The views of a scene show one set of named points, each view turned or mirrored, and shifted as a whole, with a little noise and some points left out.

Scene 1
View 1
Z609: [ 0.32  1.70  0.83  0.95 -1.43 -0.07 -0.42  0.73]
Z411: [ 2.35  1.39 -1.70  0.99 -1.83 -2.52 -1.13  2.00]
Z211: [ 1.55  1.87  0.00  1.52 -1.50 -2.05  0.18  2.57]
Z312: [-1.01  0.27  2.52 -1.20  0.29  3.02 -1.75 -1.84]
Z574: [ 0.94  0.64  1.86 -0.30  0.44 -0.41 -0.31  2.07]
Z985: [-0.42  1.78  2.94  1.01 -0.59  0.96  0.80  0.73]
Z260: [ 1.38  0.24  1.77 -1.05  1.05 -0.35 -0.88  1.98]
Z85: [-0.98  1.52  1.40  0.45 -1.44  2.12 -0.84 -1.47]
Z910: [ 1.88  0.89 -0.32  0.13 -0.79 -1.74 -0.92  2.09]
Z917: [ 2.04  1.30 -1.69  1.04 -1.86 -2.07 -1.33  1.45]
Z420: [ 0.43  0.17  1.74 -1.22  0.73  0.96 -1.55  0.16]
Z535: [ 2.51  0.38 -1.30 -0.22 -0.60 -2.18 -1.93  1.85]
View 2
Z574: [ 0.12 -0.70  0.75 -3.33 -0.80  0.54  1.05 -0.19]
Z411: [-1.31 -1.93 -0.36  0.35  0.96  2.67  1.54 -1.05]
Z917: [-1.66 -1.86 -0.12  0.06  1.31  2.47  1.52 -1.13]
Z85: [-3.56 -1.69  2.39 -5.21  0.79 -0.71  2.16 -2.18]
Z985: [-0.21 -0.85 -0.08 -4.64 -1.42 -0.80  2.35 -1.24]
Z211: [-0.38 -1.68 -1.25 -1.04 -0.07  1.39  2.23 -1.23]
Z609: [-1.75 -1.58  0.56 -2.98  0.22  0.37  2.27 -1.53]
Z420: [-1.22 -0.81  2.80 -4.42 -0.05  0.20  0.18  0.04]
Z260: [ 0.31 -0.50  1.39 -3.43 -0.97  0.82  0.12  0.47]
Z535: [-1.70 -1.71  0.81 -0.89  1.11  2.18  0.90 -0.76]
View 3
Z917: [ 0.35 -0.82  0.20  0.71 -0.76 -1.10  0.14 -1.96]
Z609: [-0.56 -1.45  0.35 -0.91 -2.45 -0.56  0.37 -1.04]
Z85: [-1.43 -2.10  0.77 -3.23 -4.02  0.78 -0.14 -1.19]
Z411: [ 0.55 -0.99  0.28  1.82 -0.24 -1.19  0.44 -2.98]
Z910: [ 1.04 -0.21 -0.03  0.65 -0.64 -1.04  0.38 -1.72]
Z312: [-0.66 -0.31  0.50 -4.62 -4.09  1.00 -0.62  0.18]
Z985: [-0.79 -1.32  0.18 -2.39 -3.72 -1.04  0.73  1.32]
Z535: [ 1.22  0.33  0.29  0.77  0.12 -0.43 -0.34 -3.07]
Z260: [ 1.40  1.42  0.08 -1.97 -1.39 -0.46 -0.21  0.12]
Z574: [ 0.80  0.63 -0.27 -1.31 -1.66 -1.02  0.01  0.29]
Z420: [ 0.45  0.88  0.48 -3.23 -2.35  0.58 -0.79 -0.78]
Z211: [ 0.48 -1.20 -0.10  1.37 -0.94 -2.02  1.09 -0.85]
View 4
Z574: [ 1.83  0.83  0.64  0.24 -2.15 -0.85  1.86 -1.02]
Z910: [ 0.49  1.64 -0.98  1.43 -3.44  0.12  0.78 -0.63]
Z917: [-1.03  1.66 -1.74  1.84 -3.75  0.01  0.02 -0.09]
Z420: [ 0.87  1.03  1.18 -1.08 -2.53 -2.32  2.08 -2.44]
Z609: [-0.23  0.43  0.05  0.59 -1.49 -1.79  0.68 -0.13]
Z312: [ 0.35  0.01  2.05 -1.80 -0.77 -4.02  2.15 -2.10]
Z260: [ 2.35  1.15  0.76  0.05 -2.71 -0.68  2.17 -2.02]
Z535: [-0.14  2.08 -1.56  1.59 -4.60  0.29  1.02 -1.37]
Z85: [-2.29  0.40  0.32 -0.76 -1.60 -3.87  0.58 -0.90]
Z985: [ 1.32 -0.18  1.55 -0.31  0.19 -2.61  1.22 -0.04]
Z411: [-0.78  1.68 -1.83  2.06 -3.93  0.40 -0.01  0.00]
View 5
Z910: [-2.37 -0.89  0.06 -1.81 -1.10  1.58 -0.36 -1.19]
Z609: [-1.39  0.37 -0.81 -1.41 -3.43  4.57 -0.20  0.74]
Z312: [-1.63 -1.46 -1.58 -3.31 -2.05  7.47  1.44  0.97]
Z211: [-3.03  0.93  0.17 -1.20 -1.48  1.39 -0.27 -0.81]
Z535: [-1.72 -2.13  0.71 -1.74 -1.22  1.05 -0.76 -1.71]
Z917: [-1.53 -0.60  0.50 -0.91 -2.27  0.79 -1.33 -1.12]
Z411: [-1.86 -0.48  0.68 -1.02 -1.84  0.46 -1.23 -1.32]
Z85: [-0.98 -0.52 -1.48 -1.88 -3.65  6.59  0.23  1.28]
Z420: [-1.83 -2.32 -0.80 -3.19 -1.17  5.33  0.94 -0.17]
Z574: [-3.13 -0.59 -0.75 -2.86 -0.33  3.78  1.18 -0.49]
Z985: [-3.17  1.15 -1.60 -2.31 -1.94  5.61  1.36  0.95]

In a view up to two points have been moved. Name them for each view, in the order of its rows, or write -.
view 1 | Z312
view 2 | Z985, Z535
view 3 | Z917
view 4 | Z85
view 5 | Z609
